Points on a hilly landscape, in no order, each with its height.
From any point a ball rolls to the lowest of the 4 points nearest to it. It stops when none of these is lower. Distance is the straight distance between rows; heights are no part of it.
k592 (h 62): [ 32   7 -26  21  19 -29   5  -4 -33   7]
k408 (h 519): [-33  22   6 -22 -29  30 -30  20  16  -3]
k405 (h 549): [ 19 -19  52  10  -7  -5 -36 -62  24 -19]
k699 (h 34): [ 12 -12  24  -8  16  -5  38 -25  -1 -28]
k857 (h 131): [ 47 -45  26  21 -10  10  -6 -31  14 -29]
k316 (h 190): [ 33 -29 -10  10  28 -16  35 -19 -13  -3]
k826 (h 41): [ -6  31  -4  -3 -16   3 -38  15 -12   3]
k334 (h 61): [ 39 -24 -26  20  25 -30  24  -7 -27  10]
k928 (h 81): [ 37 -32 -51  -4  -3  21 -15  63   2  29]
k799 (h 619): [-10   4  74  12   4  -3 -27 -77  29 -17]
k530 (h 111): [-31  17  32 -24  24 -10  34 -31 -15 -21]
k869 (h 64): [ 25 -31  27  -4  12  -3  36 -20   5 -27]
k267 (h 96): [ 19 -22 -35 -15 -16  22 -15  53  14  14]
k184 (h 811): [-10  10   1 -16 -29  29 -32  29   8   6]
k121 (h 330): [ 58 -48 -42  39  26 -29  23  -6 -34  17]
k48 (h 512): [ 64 -39 -54  58  24 -27   4   1 -57  37]
k373 (h 499): [  2 -13  60  11 -15   5 -17 -62  23 -30]
k734 (h 206): [-18 -17 -26 -22 -17  15  15  53  39  20]
k694 (h 222): [-57  53  32 -24  27  -6   8 -31 -10  -1]
k625 (h 43): [-59  45  19 -14 -14  21 -37   4  13  -2]
k619 (h 212): [ 51  -1 -41  38   5 -10 -26  15 -50  12]
k325 (h 44): [ 36 -14 -41   4  -9  20 -32  50 -16   9]
k583 (h 114): [ 23 -36  38  10  -6   8   9 -40  13 -27]
k775 (h 276): [-37  49  14  -9  -8  -1 -31  -8 -13   1]
k809 (h 151): [-20   3 -74  37 -30 -37  24  67  27  37]
k485 (h 119): [  5 -23 -69   4  -5 -13  24  65  35  50]
k10 (h 156): [-13 -21 -37 -19 -12  -1  14  50  37  24]
k851 (h 169): [ -4 -17 -30 -19 -19  16   2  57  24  24]
k870 (h 84): [ 37 -37  15   1   9  -4  31 -20  -2 -20]
k103 (h 713): [  6  34 -12   7   2 -26  -6 -12 -31   7]
k253 (h 56): [  2  -8  32 -12  21  -5  41 -31  -2 -20]
k411 (h 252): [-82  66  35 -25  14   8 -14 -31   4  -4]
k562 (h 278): [-46  55  17 -18  10  -3 -13 -16  -9   2]
k792 (h 377): [-56  12   8 -29 -27  38  -6  25  36   1]
k53 (h 166): [-75  57  28 -17  -1  21 -30 -12  15   1]
k871 (h 226): [ 52 -37 -31  26  27 -24  28 -12 -21  14]
k269 (h 173): [ 52 -61  -7  20  11  -6  18 -23   3  -4]
k47 (h 35): [-17  34   3  -7 -19   4 -33  11 -13   0]
k531 (h 399): [-15  -4  74  14 -10  10 -10 -56  32 -43]
k243 (h 342): [ -8  25   0 -15  13 -24  10 -17 -23   3]
k82 (h 196): [-20 -14  66   1  -3  20  23 -42  17 -48]
k31 (h 160): [-74  41  27 -18 -22  37 -32   1  29  -4]
k183 (h 327): [ 46  -4 -38  37  14 -32  -1   2 -45  15]
k987 (h 103): [ 47  -3 -36  24 -13   8 -39  41 -37  13]
k548 (h 135): [-20  -6 -61  11 -19 -30  28  55  30  41]
k609 (h 65): [ 13  14 -13   0 -18  14 -38  26 -16   2]
k41 (h 86): [  8 -23  50  -1   1   7  25 -34  14 -36]
k65 (h 102): [ 21 -41 -62  -7  -5   5   8  67  19  43]
k776 (h 388): [ 21  10  -9  -2  23 -21  28 -19 -23  -3]
k169 (h 214): [  4 -13 -18 -15 -17  26 -15  53  11   8]
k25 (h 220): [-12  32  10 -14  21 -25  15 -18 -19  -7]
k975 (h 71): [-38  -3  -1 -22 -29  32 -10  33  37   0]
k785 (h 776): [ 17  23 -23  13 -11  -6 -27  10 -29   5]
k314 (h 434): [-22  40   8  -5   1 -10 -18  -6 -12   3]
k129 (h 121): [ 46 -56  18  19  -2   2   7 -27   6 -24]
k941 (h 186): [-50  40  45 -33  35  10  33 -33  -7 -20]
k835 (h 146): [-41  28  36 -28  31   1  41 -31  -5 -18]

Write out the way that a ball takes from each point below.
k243: k25 > k530 > k253 > k699
k269: k870 > k699
k103: k592 > k334
k169: k267 > k325

Call two points neighbours if one is among the 4 nearest of the other. Go from one point of each pair to the other, from neighbour to neighbour, staying as low as possible. Name the highest point that can't be avoided.
k334 and k699: k316
k699 and k325: k619
k325 and k975: k734
k47 and k625: k411
